Points on a hilly landscape, in no order, each with its height.
From any point a ball rolls to the lowest of the 5 points nearest to it. It stops when none of these is lower. Distance is the straight distance between rows; heights are no part of it.
K618 height 15.9: [157 134 133 114 150  65 106 193  94 158 149 160  89 128  89  75  85 195
 150 121  96 112 130  92 147 178 155 117 123 167 120  99]
K154 height 26.6: [140 100 135 126 134 119 130  47 140 142 147  87  92 157 125 142  67 120
 121 122 173 149  84 122 116  96  93  61 160 141 161 155]
K694 height 18.2: [135 125 121 145 124 117 147 132  84 122 128 193 149  88 115 157 103 165
 124 137 100  76 139 100 133 129 169 145  62 132 151  94]
K182 height 33.5: [159 115 158 167 133  80 138 105 182 161 145 131 123 181 176 132  67 147
 123 141 157 117  59 108 133  90 107  89 166 160  97 105]
K638 height 22.6: [122  92  82  61  78 136 186  88 156 120 101 146 132  94 183 135 153  84
 107 111 165 108 126 148 129  77  93 121  79 120 117 127]
K957 height 12.2: [ 77  57 145  88 113 171 150 101 138 140 116  83 132  85 121 156 177 122
 170 110 190 160 171 108  88 168 106  95 138 135 133 133]
K375 height 43.6: [125 143 105 135 136 147 142 140 118  97 107 119 159 104 114  97 177  74
 121 102 106 140 160 156 175 109 149 166 110 117 170 125]
K294 height 25.3: [134 144 124 145  85 106 133  97 138 123 133 157 140 138 142 130 105 126
 124 127 137  86 125  96 144  95 147 151  72 115 119 127]
K993 height 30.8: [138 168 163 134 156 174  89 180 127 141  96  99 153 140  85 133 124 124
 109 161  92 136 102 122 106 179 104 148 192 114 109 155]
K302 height 34.2: [162 116 153 149 122  90 161  84 190 174 136 150 123 163 188 118  86 120
 130 137 164 109  71 118 135  78 133 107 142 166  93  95]
K763 height 9.1: [170 169 149 121 151 163 107 173 129 122  63  98 165  99  93  72  98 114
 144 165 117 135  67 117 120 172  98 132 180 126  86 135]
K906 height 23.9: [120  96 106 109  66 118 117 106 146  86 177 132 106 171 147 198 114 150
 125 146 162  96 128 115 107 124 117 102  74  69  95 137]
K528 height 24.6: [ 96 112 118 102  75 154 107 133  99 108 162 116 122 150 120 199 182 131
 125 151 140 130 175 139  88 148 140 109  93  80 116 161]
K938 height 23.4: [161 122 156 172 101  33 141 122 151 175 135 183 112 172 160  89 113 140
 156 116 143  51  88 106 146  71 158 132  89 137  87  75]
K653 height 28.2: [102 127 105 120  99 153 132 132  67 113 141 128 160  95 117 159 193 123
 119 140 108 130 192 137 113 127 135 135  77 122 155 161]
K600 height 16.3: [ 93 118 116 133 131 133 118  91 164  97 148  77  85 154 116 208 130 173
 162 122 158 179 114 153  94 141 150  83 179 111 149 152]
K705 height 18.8: [112  95  84  62  99 123 171  80  98 132 174 151 130 124 164 155 147 146
  86 120 110  99 181 145 132 100 108 125  45 113 140 128]
K834 height 10.0: [111  95 102  75  89 120 144  79 109 122 198 142 128 161 145 167 130 151
 100 132 128  90 170 130 121  99 110 108  54 101 116 126]
K124 height 29.2: [125 139 136 158 115 117 112 131 176 134 156 115 123 172 143 159  67 141
 129 126 147 134 105 112 140 108 140 130 136 126 106 141]
K778 height 22.8: [109 165 130 134 172 151 117 161 104 126 124 105 144 120  77 100 187 111
 106 125  76 145 164 139 141 141 169 185 137 138 170 127]
K507 height 7.5: [146 128 130 130 137 129 133  94 174 131 104 125 155 126 155 111  88  96
 110 120 124 122 100 133 139  94 114 136 165 173 127 122]
K811 height 51.4: [161 119 126 166 129 138 107  53  98 154 113  93  99 170 128 117  73 102
 111 132 173 120  27 124 106 120  61  63 150 120 136 163]
K472 height 5.6: [140 131 161 140 148 148 118 123 163 138 117 106 154 152 124 132  81 111
 110 133 118 132 102 135 127 116 105 122 165 157 124 133]
K732 height 21.2: [149 115 129 156  80  75 138  90 159 137 150 176 117 154 158 132 110 125
 145 145 159  59 100 102 136  84 135 135  70 117 105 101]
K479 height 29.1: [142 158 118 180 162 125  89 154 136 143 109  94 125 152 133 175  72 165
 131 155 124 137  39  97 118 163  98  92 170 108 106 124]
K574 height 33.2: [105 116 104  98  75 145 141 120 107 115 147 114 151 116 131 161 178 110
 109 133 128 114 182 131 110 131 122 132  73 112 130 149]
K413 height 22.7: [107 171 153 166 143 144  91 166 138 145 142 115 123 183 103 151 107 143
 120 136 105 143 132 130 120 150 146 150 165 102 124 133]
K760 height 24.2: [158 119 131 161 107  83 136  96  96 139 149 199 123 131 129 149 100 160
 145 131 118  48 122  99 127 104 141 140  49 116 121  95]
K461 height 10.6: [ 78 153 156 138 123 168  97 160 121 115 125 102 126 143  92 142 207 130
 135 123 146 150 209 139  97 108 147 149 178 108 153 181]
K665 height 18.1: [118 125 129 132  88 132 138 118 170  95 148 109 120 154 135 160 103 120
 140 132 162 132 132 119 123 101 139 117 111  99 116 143]
K56 height 7.1: [139 129  91 131  99 107 161  91 102 118 123 182 141 116 157 125 141 100
 117 115 126  93 123 134 164  86 141 150  67 110 136 106]
K883 height 25.1: [137  94 113  79  69 104 169  65 147 117 164 167 113 153 180 157 122 141
 110 140 164  67 130 119 116  67 107 119  56 102 100 114]
K143 height 17.7: [196 164 121  94 144  79  99 197  74 139 135 155  74 145  99  66  99 185
 143 145  73 115 119 121 133 193 117 129 121 168 105 102]
K927 height 18.0: [111 136 122 156  83 128 114 127 153  83 169 122 110 177 129 197 120 157
 147 151 154 120 126 125 119 112 156 118 111  84 111 140]
K575 height 25.8: [110 106 141 108 135 175 146  87 120 132 123  58 116 128 103 128 121 107
 129 109 168 156 163 141 108 138  77  83 173 163 173 153]
K343 height 20.0: [106 159 164 147 140 165  97 163 139 125 126  94 145 163  98 150 139 123
 109 136 115 154 151 138 101 132 139 149 189 121 147 165]
K556 height 36.2: [102 149 121 126 146 153 138 147 117 108 114 104 158 115 116 109 192  81
 122 115 107 142 174 151 151 121 149 169 116 129 186 132]
K897 height 37.9: [109 123  95  95  98 158 156 139 135 106 102 105 165 112 128 124 193  80
 120 109 141 130 178 146 138 110 108 138 100 124 151 133]
K147 height 41.2: [139 112 101 196 152  83 120  82 149 130 163 102 103 178 145 180  74 183
 124 139 156 136  26 115 132 119  97  76 161 140 120 110]
K867 height 21.3: [106 126 111 174 121 112 122 117 190  95 158  91 114 173 126 208  94 170
 145 136 164 149  77 141 128 133 138 105 159 101 125 136]
K243 height 19.3: [113 181 159 141 163 155  81 176  98 146 141 111 128 148  81 107 156 135
 103 148  62 148 153 124 113 162 150 195 170 121 137 140]
K983 height 16.7: [ 91 146 128 123  93 157 113 156  95 103 134 111 136 134 101 155 211 120
 138 144 125 146 212 132 106 122 157 143 109 108 146 178]
K504 height 25.0: [148 148 144 156 149 122  93 142 156 154 127 123 148 166 147 135  66 146
 118 137 121 126  72 109 130 134  96 110 158 129  90 122]
K923 height 26.5: [146 138 126 141 126 113 124 117 174 149 115 155 148 155 160  93  99 101
 120 114 115 103  99 120 155  96 137 159 135 164 101 115]
K789 height 36.1: [121 151 152 119 146 167 122 155 150 120 103  68 172 130 101 131 159  94
 104 114 111 146 164 148 119 131 115 148 184 151 155 148]
K210 height 13.9: [ 66  77 140 100 132 173 124  73 110 158 132  51  80 128 112 122 151 134
 168  91 211 168 158 134  95 181  93  76 162 118 161 140]
K831 height 33.0: [135 120 131 171 137 110 105 116 154 131 147 104 112 174 138 173  64 158
 121 134 138 132  68 115 125 132 109  90 163 135 126 128]
K316 height 37.2: [137 105 143 143 122 119 152  62 170 138 133 120 115 150 147 129  68 114
 133 127 157 132  90 120 123  79 114  83 151 169 127 145]
K911 height 12.6: [ 70  78 151 106 114 179 143 125 142 134 113  77 110  96 128 149 179 121
 170 124 201 171 190 113  83 172 114 103 152 135 128 152]
K399 height 24.5: [ 83 158 119 156 107 146 108 143 144 107 147 112 104 182 115 190 150 166
 144 134 149 150 147 159  95 132 174 130 149  91 133 169]
K682 height 28.8: [136 112 112 107  89 116 192  69 175 115 108 163 125 116 186 133 127  76
 125 112 170 111 102 145 133  62 125 125 105 148 128 132]
K933 height 45.4: [150 120 103 138 157 134 163 128  94  93 103 156 136  68 129  98 153  73
 109 119 102 145 162 163 195 107 139 169  94 101 159 110]
K129 height 23.7: [164  98 117 131 155  77 148 176 108 146 120 210  94  57 141  49 107 157
 143  96  90 158 116 155 171 154 145 154 125 166 120  68]
K861 height 23.5: [113 148 125 139 113 151 122 133  62 103 155 139 145  96 107 161 170 131
 128 157 104 111 181 114 108 132 171 140  79 103 155 143]
K539 height 21.4: [ 82  68 110  87  98 143 116 110 130 108 144 111  99 136 145 237 195 173
 155 131 172 148 146 143  73 175 142  91 121  57  95 157]
K474 height 13.7: [ 87  69 133  73  77 154 144 100 163 118 137  98 129 113 135 179 145 116
 141 133 176 137 170 107  88 142 101  93  87 106 114 147]
K410 height 21.8: [116  86 115  68  98 121 194  57 174 126 111 127 124  87 170 131 116  82
 146 123 191 133 113 119 121  78 115  88 106 148 123 135]
K141 height 19.9: [109 132 134 125 137 164 128 157  59 106 134 156 152  73 100 179 195 133
 119 157  85 123 200 125 100 122 182 145 111 120 170 156]
K160 height 19.7: [121 112  99  73  70 135 155  87 129 115 149 142 131 133 159 152 141 124
  99 132 155  92 152 125 120 105 113 117  61 112 118 126]
K155 height 24.4: [134 122 120 109  75 116 167  85 153 100 122 156 136 134 166 133 129 101
 123 136 152  90 122 119 131  64 131 141  81 129 111 127]
K291 height 30.5: [149 132 133 145 124  79 136 113 179 173 119 170 140 158 185  90 102 116
 129 123 133  98  82 112 148  86 137 137 133 167  92  88]
K366 height 61.6: [146 134 112 123 180 144 123 145 124 119 113 127 140 108 106  55 160 107
  91 101  58 142 115 168 178 153 117 191 154 120 156 105]
K24 height 24.9: [131 141 120 136 139 144 144 138  77 103 136 160 155  65 109 157 141 137
 121 141  82 117 162 118 135 123 186 157  76 131 168 119]
K604 height 31.0: [152 106 132 162 139 129 123  71 139 137 131 103 107 151 134 147  52 126
 112 133 154 142  65 115 124 112  82  68 165 147 132 148]
K485 height 9.0: [117 108 121 139  93 114 146  91 177  80 164 107 103 148 146 185  92 148
 143 137 190 134 100 113 117 104 139  98 110  89 111 149]
K773 height 16.4: [ 92 144 157 131 140 178 119 164 139 117 104  78 142 134 103 133 195 110
 124 126 133 140 199 142  97 121 118 141 211 152 162 172]
K542 height 22.3: [163 145 150 145 161 171 109 134 114 137  73  82 164  99  85 105  79 112
 131 152 132 125  73 116 118 152  89 102 174 128 119 151]
K73 height 23.8: [116 135 119 129 148 154 133 163  69 101 110 130 163  62 106 151 204 113
 120 146  87 144 193 133 135 128 178 171 104 117 185 141]
K76 height 44.8: [125 162 122 112 151 129 123 141 134 126 121 124 155 131 112  81 135 102
 112 115  82 131 133 140 158 141 135 189 136 139 152 107]
K853 height 28.5: [133 151 114 139 107 122 136 112 112 121 134 155 142 127 128 120 127 107
 125 121 112 112 142 133 143 102 159 164  80 125 140 113]
K899 height 50.4: [171 127 126 180 139 131 108  63 104 172  90 107 120 152 117 102  72  96
 139 154 164 116  21 107 103 115  80  62 152 120 115 150]
K565 height 51.0: [136 137 120 124 145 143 135 122 162 119  95 114 172 118 133 100 132  73
  94 100  99 132 140 163 159 113 112 156 158 156 135 118]
K587 height 35.0: [123 150 129 123 169 153 126 167  98 102 104  97 142  99  94  98 219  96
 123 110  87 141 194 154 154 133 158 182 153 130 198 151]
K30 height 16.0: [ 89  76 131  92 106 136 140 101 158 112 146  73  97 116 122 188 115 133
 174 123 197 169 147 114 102 136 131  74 125  96 127 154]
K19 height 17.2: [144 121 140 172 119  61 106 131 142 165 155 163 115 175 138 100  87 157
 150 118 140  74 103  96 152  99 166 134  88 125 100  85]
K307 height 14.5: [ 76  97 134 102  85 170 116 136 131 114 136 113 113 129 131 182 204 139
 148 131 179 155 188 131  74 152 122 110 126  88 114 172]
K429 height 9.8: [ 73 107 140 123 108 172 129 136 140 113 129  86 100 130 114 187 166 148
 165 114 181 184 168 137  81 147 137 110 176 113 128 170]
K365 height 8.4: [179 155 144 118 155 135 106 145 120 137  70 116 156  97 127  60  84 108
 159 160 132 122  56 113 123 158  95 114 169 133  74 127]
K267 height 22.2: [154 148 139 121 155 130 100 128 158 141  90 140 168 136 145  88 107 106
  98 129  96 121  82 139 147 132  85 142 165 157 103 102]
K69 height 26.8: [167 124 110 125 170  99 124 141 117 142 114 188 119  99 136  34 143 106
 110  99  75 140 112 165 200 145 107 173 143 130 109  75]
K886 height 18.7: [ 87  91 114 115 102 131 134 108 158  86 146  91 100 133 139 214 140 165
 162 128 185 172 124 138  97 144 157  91 127  80 119 155]
K922 height 8.2: [168 146 143 123 147  82  95 140 161 170 110 171 133 162 164  72  92 138
 112 118 106  97  74 120 139 133 106 128 149 163  78  99]
K250 height 22.5: [ 83 170 164 173 155 149  88 164 116 124 139 114 112 169  87 148 160 141
 114 155 109 158 167 142 103 129 173 161 171 102 152 173]
K683 height 24.1: [112 167 143 168 118 135  95 144 137 130 162 115 132 174 113 134  96 143
 133 128 111 130 132 116 134 131 168 154 117 106 126 127]
K26 height 19.1: [109 125 123 147 134 129 124 101 167 108 147  80  98 151 121 182  89 145
 149 125 169 166 110 135 117 128 136  90 165 122 136 159]
K173 height 20.1: [192 167 105  93 147  89 108 160  90 125 114 177  94 112 124  43 136 164
 123 122  78 128 107 143 152 180  89 134 136 176 102  87]
K308 height 23.3: [135 120 145 177 123  86 117 130 177 131 153 129 113 181 155 150  67 153
 127 128 161 112  77 110 135 100 125 117 132 127 100 116]
K661 height 8.6: [110 127  98 132 124 160 144 157  95  99 101 103 148  79 121 116 222  81
 117 102 120 141 196 153 150 123 134 162  99 116 176 146]
K80 height 15.7: [ 99  60 104  52  89 153 187  91 149 135 103 112 140  91 175 146 172  96
 116 109 166 121 150 132 120 115  77 110  82 133 100 125]
K498 height 27.2: [165 132  99 121 169  95 137 166 116 142 116 182 115  78 116  56 118 152
 131 109  81 145 129 127 169 170 151 175 121 166 137  77]
K799 height 17.3: [101  89 139 111 128 142 123  61 128 138 141  59  80 143 103 140 105 131
 146 103 198 156 127 146  98 149  95  64 159 118 163 145]
K319 height 8.3: [ 84  55  99  40  86 134 155  87 144 146 168 115 140 133 160 164 157 140
 102 106 139 103 165 124 109 115  85 114  46  99  98 130]
K903 height 27.5: [128 167 136 120 170 129 103 170  90 140 142 124 118 140  79  77 131 144
 120 140  59 144 134 110 143 179 148 178 149 142 140 112]
K212 height 24.3: [ 98  85  95  73  83 148 164 111 121 112 132 130 152 108 152 149 188 109
 104 113 127 111 174 142 121 123  89 135  61 123 124 132]
K660 height 24.7: [149 129 131 129 125 108 165  89 181 144 118 172 144 133 183  99 114  89
 119 109 137 109  80 147 148  70 129 133 158 164 116 110]
K959 height 19.4: [165 151 113 123 152  77 111 145 118 160 119 181 115 131 140  53 116 138
 133 107  97 112 101 130 170 148 128 158 126 157 106  76]
K949 height 17.5: [134 116 109 130 160 156 150 176  87 101 124 176 169  36 127 158 153 135
  95 133  72 122 162 123 141 136 179 173  83 106 162 103]
K83 height 40.8: [109 105  87 103 130 147 165 117  76 112 174 160 161  90 139 184 134 181
 104 120  86 103 192 134 124 105 147 134  78 149 169 121]
K510 height 29.3: [153 135 148 140 142  92 179  98 174 191 117 176 129 145 208  94 116 101
 139 121 126 105  51 149 127  75 136 118 162 181  97  77]
K876 height 75.0: [138 162 145 105 168 172 114 173 124 122  95  94 167 123  82  74 173 111
  81 134  49 127 119 147 138 177  96 178 175 131 130 131]
K34 height 13.8: [ 68 146 141 150 111 155  84 154  90 102 125 130  97 144 103 178 223 144
 146 138 163 170 204 141  77 131 166 134 148  79 126 203]
K341 height 20.4: [ 83 170 145 162 119 132  97 155 104 115 150 120 120 161  91 158 156 133
 134 146 117 144 165 125 102 125 191 143 135  91 148 157]
K840 height 28.3: [139 100 132 150 136 100 132  69 170 109 167  97  92 162 144 167  60 149
 133 127 175 155  82 122 124  92 121  77 139 132 136 146]
K640 height 7.0: [128 114 131 151 135 132 126  78 128 128 142  74  96 152 111 161  70 130
 115 122 151 153  89 140 109 125  92  69 174 130 148 163]
K95 height 15.4: [145 115 129 167  92  88 127 108 168  99 162 140 110 174 147 165  93 155
 140 141 171  91  97 120 132  96 146 119  92 100  97 125]
K453 height 13.0: [ 48  56 153 104 132 182 135  72 116 162 126  67 109  94 118 134 170 124
 185 110 222 169 175 104  90 190 104  86 139 110 140 121]
K89 height 34.6: [158 120 142 137  95 102 196  75 187 149 122 167 124 136 215 125 115  84
 142 129 166  93  68 116 129  59 144 116 124 158 102 103]
K286 height 31.5: [141 125 139 140 101 103 157  97 182 128 136 144 126 147 170 124  87 102
 125 127 157 110  96 118 142  71 139 123 128 157 103 118]
K463 height 18.9: [191 167 129  90 146  76  97 188 106 145 119 161 101 150 120  57 104 162
 136 133  91 114 106 115 138 173 107 135 123 150 100  94]
K730 height 21.5: [159 179 141 131 159 119  69 197 134 151 122 124 123 167 125 116  90 163
 114 150 102 127  85 101 127 189 101 110 146 107  91 113]
K709 height 25.6: [172 171 120 103 148 129  97 183 105 120 111 144 122 136  98  53 139 146
 111 142  72 130  98 120 141 189  89 151 146 152 100  96]
K40 height 29.4: [101 140 124 136  82 143 119 132 145 103 155 124 129 148 120 155 140 125
 136 137 146 128 159 129 112 114 162 137  86 103 134 159]
K879 height 33.3: [118  99 128 101 115 139 172  79 159 136 119  94 134 118 135 120  94  89
 130 113 168 140 139 144 125  84 110  96 149 174 155 156]
K926 height 15.5: [ 75 152 149 167 147 143  79 160  63 108 116 148 104 129  69 137 221 144
 142 155 131 166 221 134  86 113 179 150 162  96 156 199]
K281 height 22.9: [174 171 138 100 143 124  82 187 130 129  95 144 135 136 125  71 106 140
 133 154  99 135  84 110 124 174  95 128 151 131  77 105]
K327 height 17.0: [137 150 127 169 146  81  91 158 146 159 162 129 115 182 129 123  71 151
 134 125 120 123 101 103 151 140 139 131 132 120  95 105]
K145 height 39.6: [178 129 149 158 160 127 122  92 133 170 100 141 132 140 166 101  73 113
 126 153 132 123  49 106 119 105  89  86 164 156  94 132]
K333 height 33.9: [123 116  87 133 125 154 164 131 112  90  91 128 148  87 137 112 191  71
 108 106 122 134 175 173 175 108 122 150  89 102 157 130]
K884 height 38.2: [133 102  91 127 140 146 166 125  65  97 118 155 154  64 143 148 162  99
  92 127 100 129 180 150 167 115 141 150  77 107 176 123]
K655 height 14.3: [162 120 129 147 137  53 135 144 108 162 123 195 118  97 135  90  99 160
 167 109 113  78 109 105 155 117 172 144  82 150 112  77]
K536 height 9.9: [ 83  66 129  78  88 166 157 112 148 123 104  89 142  76 131 156 174 118
 151 117 178 149 177 120 103 155  98 107 104 132 114 141]
K82 height 30.6: [ 96  98 101  87  88 140 153 101  79 125 170 142 147 121 133 175 170 141
 102 125 100 117 198 134 113 122 113 113  57 124 140 142]
K201 height 30.1: [128 118  85 112 103 137 153 104  72 118 148 153 150  99 151 151 162 120
  95 117 106 104 163 139 144 102 121 147  58 126 153 123]
K930 height 30.2: [139 133 114 146 150  95 150 117 116 134 121 192 127 102 144  62 123 100
 133  93 106 127 112 149 180 118 145 180 104 133 135  78]
K10 height 25.9: [119 111 157 114 126 173 133 117 141 130 117  63 139 132 107 146 116 115
 127 110 147 149 164 147 111 130 102 106 185 159 155 162]
K531 height 32.0: [139 120 144 131 134 154 135  72 115 138 119  87 110 140 112 126  86  99
 120 122 154 146 106 130 105 122  76  74 168 152 156 165]
K450 height 19.0: [180 200 137  92 131 130  96 216 123 100  87 114 109 104 100  43 121 146
 155 156 124 138  74 110 120 193  97 131 159 128  80 122]
K869 height 34.3: [141 121 150 121 135 143 138  82 157 140 125  99 144 133 130 136  70  96
 114 127 144 140 100 123 133 105 103  94 169 173 142 151]
K977 height 12.9: [189 162 129 100 145 132 104 180 148 111  74 128 144  78 116  26 113 118
 155 145 126 127  55 123 124 160  94 125 178 139  72 105]
K616 height 38.1: [137 114 112 144 172 150 158 157  88  94 102 132 139  55 114  97 193  81
 114 117  84 144 179 160 177 118 160 172 112 100 180 128]
K561 height 25.5: [146 165 131 119 152 126  93 169 127 155 127 135 139 152 110  85 101 142
 110 138  80 128 104 121 140 170 117 162 144 131 100 105]
K857 height 18.3: [ 85  92 127 110 106 182 153 141 137 120 105  63 143  91 121 135 194 115
 156 108 176 151 198 132 109 136 105 131 160 173 141 148]
K686 height 15.8: [128  95 132  96  89 110 159  87 172 105 136 128 119 124 167 153 100 105
 137 141 187 114 113 107 111  80 128  96  94 112 106 134]
K368 height 5.1: [124 116 118 118  98 128 142  90  82 111 182 157 140 140 128 174 118 156
 115 139 114  82 163 112 125 107 136 111  51 103 134 127]
K68 height 29.0: [140 139 130 139 139 103 159  97 165 137 104 185 141 121 180  76 128  68
 118  96 114 117  89 166 170  74 128 160 147 143 120  95]
K540 height 26.0: [124 165 144 168 149 161  92 167 139 146 111  89 148 159 103 175  90 151
 110 150 104 141  94 129 107 154 113 119 181 107 118 152]
K850 height 5.4: [142 142 153 124 153 173 109 134 136 136  92  99 166 129  94 126 100 100
 104 145 102 134 107 137 112 145  97 136 181 143 126 141]
K935 height 24.8: [ 85 149 132 131  84 158 114 149 133  97 145 102 119 155 117 168 160 121
 146 136 150 146 171 134 101 124 156 122 130  99 141 172]
K613 height 19.8: [149 128 126 165 115  66 148 112 104 149 129 197 134 123 135 109 104 144
 144 112 120  72  96 102 151  95 157 151  56 129 125  89]
K102 height 8.1: [153 109 112 142 176 116 148 132 107 104 120 186 109  54 132  57 138 100
 127 107  87 155 128 161 204 132 144 175 119 113 134  93]
K185 height 11.7: [183 154 122 108 150 102 102 141 147 144  83 171 132 116 169  48 123 113
 121 131  90 111  62 147 146 151  79 143 172 159  75  84]
K328 height 33.1: [149 135 115 186 165 113  99 111 128 128 129  98 121 167 139 184  73 171
 126 144 149 139  35 106 115 143  90  74 164 122 118 129]
K239 height 28.6: [ 98  91 105  87  98 135 145  95  84 122 202 133 136 152 137 182 165 170
 110 142 112 101 196 134 106 127 129  99  67  99 124 151]
K22 height 9.7: [136 127 135 138 134  87 120 164  99 142 138 181 126  85  99 113  87 186
 156 123  98  93 122  88 140 151 192 146  70 142 123  94]
K13 height 6.6: [ 79 123 149 120 118 181 118 158 143 122 117  81 113 125 110 169 185 143
 152 127 173 173 205 138  92 138 132 117 184 138 138 170]
K741 height 39.7: [160 133 142 175 156 118 108 104 132 154 115 113 126 152 130 156  58 138
 121 149 140 143  34 109 119 122  84  72 162 132 119 138]
K119 height 14.0: [124 142 128 159 126  80 109 152 130 152 155 154 121 155 107 101  91 157
 148 128 109 105 119  92 158 143 157 150  88 135 115  95]
K520 height 34.0: [127 141 107 136 133 140 148 126  83 106 117 158 160  74 119 129 153 107
 117 132  98 121 160 135 154 112 153 161  71 106 168 113]
K676 height 17.6: [ 94 159 142 154 141 147 113 151  71 107 142 150 128  99  78 139 169 137
 150 161  84 143 180 110  99 126 207 157 126 104 165 151]
K120 height 22.4: [173 160 115 100 155 141 101 159 135 118  81 135 148 103 121  43 147 114
 108 139  80 129  86 133 141 181  74 151 164 125  80 108]
K247 height 23.6: [157 194 117 131 145 114  78 233  86 125 129 128  54 165  98 114 111 205
 134 174 116 137  87 121 111 216 111 118 152  83 106 125]
K283 height 17.8: [107  72 131  82  96 124 164  87 176 111 127  94 109  95 146 157 113 110
 150 129 195 134 133 115 115  94 114  83 102 121 121 148]
K944 height 14.7: [159 149 153 142 160 150  99 168 118 150  82  94 150 114 105 115  70 126
 141 171 131 141  52  99 115 159  96 103 168 111  90 136]
K623 height 13.5: [ 81  62 135  80 112 148 157  77 148 149 111  80 113  75 132 127 135 109
 164 102 204 158 161 118 110 146  86  75 112 143 134 135]
K379 height 42.3: [111 125 138 112 106 156 148 125 168 116 110  89 157 131 122 131 124  95
 125 113 142 136 161 141 131 105 132 127 143 160 156 152]
K304 height 17.4: [185 123 124  96 138  35 133 177  97 160 128 202  69 100 138  60 105 187
 155 102  91 114 123 136 143 158 149 125 123 191 122  86]
K136 height 27.7: [107 151 114 147 151 132 142 142  95 113 122 133 147  88  88 116 148 121
 129 136  84 139 159 128 151 139 194 175  96 127 174 112]
K643 height 20.2: [115 112 106 140 146 111 113  58 138 124 151  61  84 158 113 189 103 165
 143 111 165 162  76 155  98 141 112  59 169 128 169 151]
K457 height 42.2: [134  93  77 108 106 143 178 108  90 103 108 156 141  86 166 125 177  78
  94 102 130 136 162 172 176  91 100 133  71  97 153 126]
K584 height 33.4: [131 126 114 116 108 142 153 106 169 112 103 131 160 130 152 117 121  69
 117 112 133 131 118 150 148  84 122 151 119 160 139 130]
K75 height 20.3: [118 162 167 125 158 171 104 171 129 125 105  85 160 141  82 120 192 109
  87 128 100 137 188 152 108 143 124 169 212 129 157 165]
K492 height 16.2: [166 136 128 129 143  47  88 163 130 171 144 167  99 161 127  81  88 158
 145 117 107 100 106 107 151 151 139 125  97 146 105  89]
K771 height 19.6: [156 145 136 124 141  42 135 144 131 187 127 202  94 132 164  50 129 143
 147 101 110  90  80 126 153 114 147 147 108 161 108  64]
K395 height 13.1: [ 89 105 138 120 122 150 127  99 141 123 141  67  84 132 118 173 128 139
 161 114 175 177 148 136  93 141 126  78 170 116 154 163]
K614 height 20.5: [110 125 119 132  98 129 127 110  75 111 181 150 135 147 116 177 131 159
 131 153 114  92 169 124 119 115 156 119  62 104 139 138]
K245 height 25.2: [128 168 141 131 176 128  93 195  92 147 143 127 116 153  85  95 134 170
 110 151  65 146 135 103 132 201 133 160 141 121 121 122]
K636 height 22.1: [145 131 144 159 147  88 102 143 167 146 137 134 133 179 145 126  72 135
 113 135 131 112  87 106 135 124 113 125 150 142  96 105]
K990 height 32.7: [121 122  99 122 125 148 151 127  65 112 142 159 165  70 134 165 157 136
  99 137  80 116 183 145 128 121 139 138  74 119 169 119]
K875 height 37.8: [142 137 110 134 141 124 141 120 158 124 102 159 140 127 148  77 136  78
 102  93 116 137 116 169 181 104 127 186 124 139 133 102]
K755 height 16.8: [163 158 147 129 147 135  77 160 135 149  99 123 149 151 131 107  76 130
 127 158 117 127  62 104 124 160  89 104 154 130  76 121]
K16 height 7.4: [108 176 156 131 146 152 103 163 126 123 124 110 150 143  85 116 166 115
 107 130  78 132 168 143 119 138 151 169 175 129 157 141]
K325 height 35.8: [155 137 146 150 145 168 121  92 105 148  89  84 139 129 101 125  75  94
 131 144 138 134  73 127 108 140  79  91 168 129 140 155]
K437 height 7.8: [ 89 136 129 126 117 167 140 166 134 111 109  82 155 125 111 125 232  97
 139 113 128 146 211 141 125 121 132 152 146 138 162 160]
K947 height 18.4: [ 80 108 126 108  83 151 119 129 123 102 148 117 103 148 130 204 189 152
 153 139 174 153 170 133  90 147 146 111 129  79 115 184]
K66 height 19.2: [174 107 114 120 142  51 150 173 104 150 119 212  93  74 133  67  96 171
 152  92 103 111 108 130 157 143 171 148 105 177 113  69]
K716 height 12.1: [103 111 153 117 132 192 136 142 134 128 111  67 134 113 114 135 191 122
 135 120 172 163 206 128  99 144 108 119 214 164 158 157]
K371 height 28.7: [178 119 111 126 165  72 140 139 112 151 126 206  70  91 171  23 142 130
 129  92  87 146 100 188 177 148  92 147 146 150 105  68]
K342 height 18.5: [148 133 149 166 140  31  96 159 149 170 167 157 104 188 153 114  82 171
 148 117 147  84  96 106 145 125 140 114 124 121  79  87]
K894 height 19.5: [126 165 142 161 149 107  74 181 125 159 148 126 118 189 108 119  86 163
 119 129  96 123 110 109 135 166 126 145 141 114 105 108]
K55 height 17.9: [127 132 133 142 156 125 152 179  92 118 121 177 150  55 100 131 119 153
 123 132  78 116 146 107 139 157 188 176  88 130 150  88]
K772 height 9.4: [117 112 117 119 164 165 145 186  91  90 147 186 184  68 131 188 142 172
  85 120  69  84 189 121 113 128 187 156 106 133 172 110]
K321 height 18.6: [ 92 110 136 101  84 148 130 125 159 102 141  91 122 121 129 185 140 123
 148 135 177 156 161 127  95 138 133  96 119 104 125 154]
K948 height 13.2: [113 153 142 156 154 104 100 176 100 143 152 142 122 125  86 114  98 178
 151 130  94 124 130  93 143 165 187 145 106 119 134 103]
K311 height 42.4: [161 113 149 139 140 106 170  42 142 180 134 143 114 152 171 109  92  89
 120 149 143 108  54 127 114  82  99  76 173 172 119 127]
K186 height 38.0: [139 134 107 146 156 126 143 125 131 109 104 146 135  99 139  59 152  69
 109  85 100 143 143 165 191 103 128 180 119 114 148 108]
K108 height 35.7: [109 153 134 121  96 151 126 143 132 117 133  97 149 136 116 139 144  98
 134 130 136 128 167 133 130 111 153 151 112 128 140 153]
K111 height 30.4: [156 128 149 148 140 111 117 112 171 162 130 129 143 164 156 132  61 123
 117 132 137 116  73 102 136 110 104 107 154 146  98 123]
K203 height 15.6: [ 97 158 152 162 166 129 102 178  90 135 160 144 114 110  68 116 140 172
 147 156  82 146 157  99 115 166 212 164 126 124 140 116]

For each start below, name the point where the ball stops.
K886 => K13
K861 => K22
K561 => K22

Call two points neighbours if one is among the 5 nearest of the other. Go from one point of each pair to the other, from neighbour to neighbour, staying as low as possible. Name the highest point that can't be avoided.
K13 and K485 => K283
K772 and K661 => K55
K319 and K640 => K799
K922 and K661 => K959
K850 and K536 => K267
K661 and K13 => K461
K22 and K319 => K676
K13 and K536 => K911
K536 and K319 => K80
K319 and K368 => K834
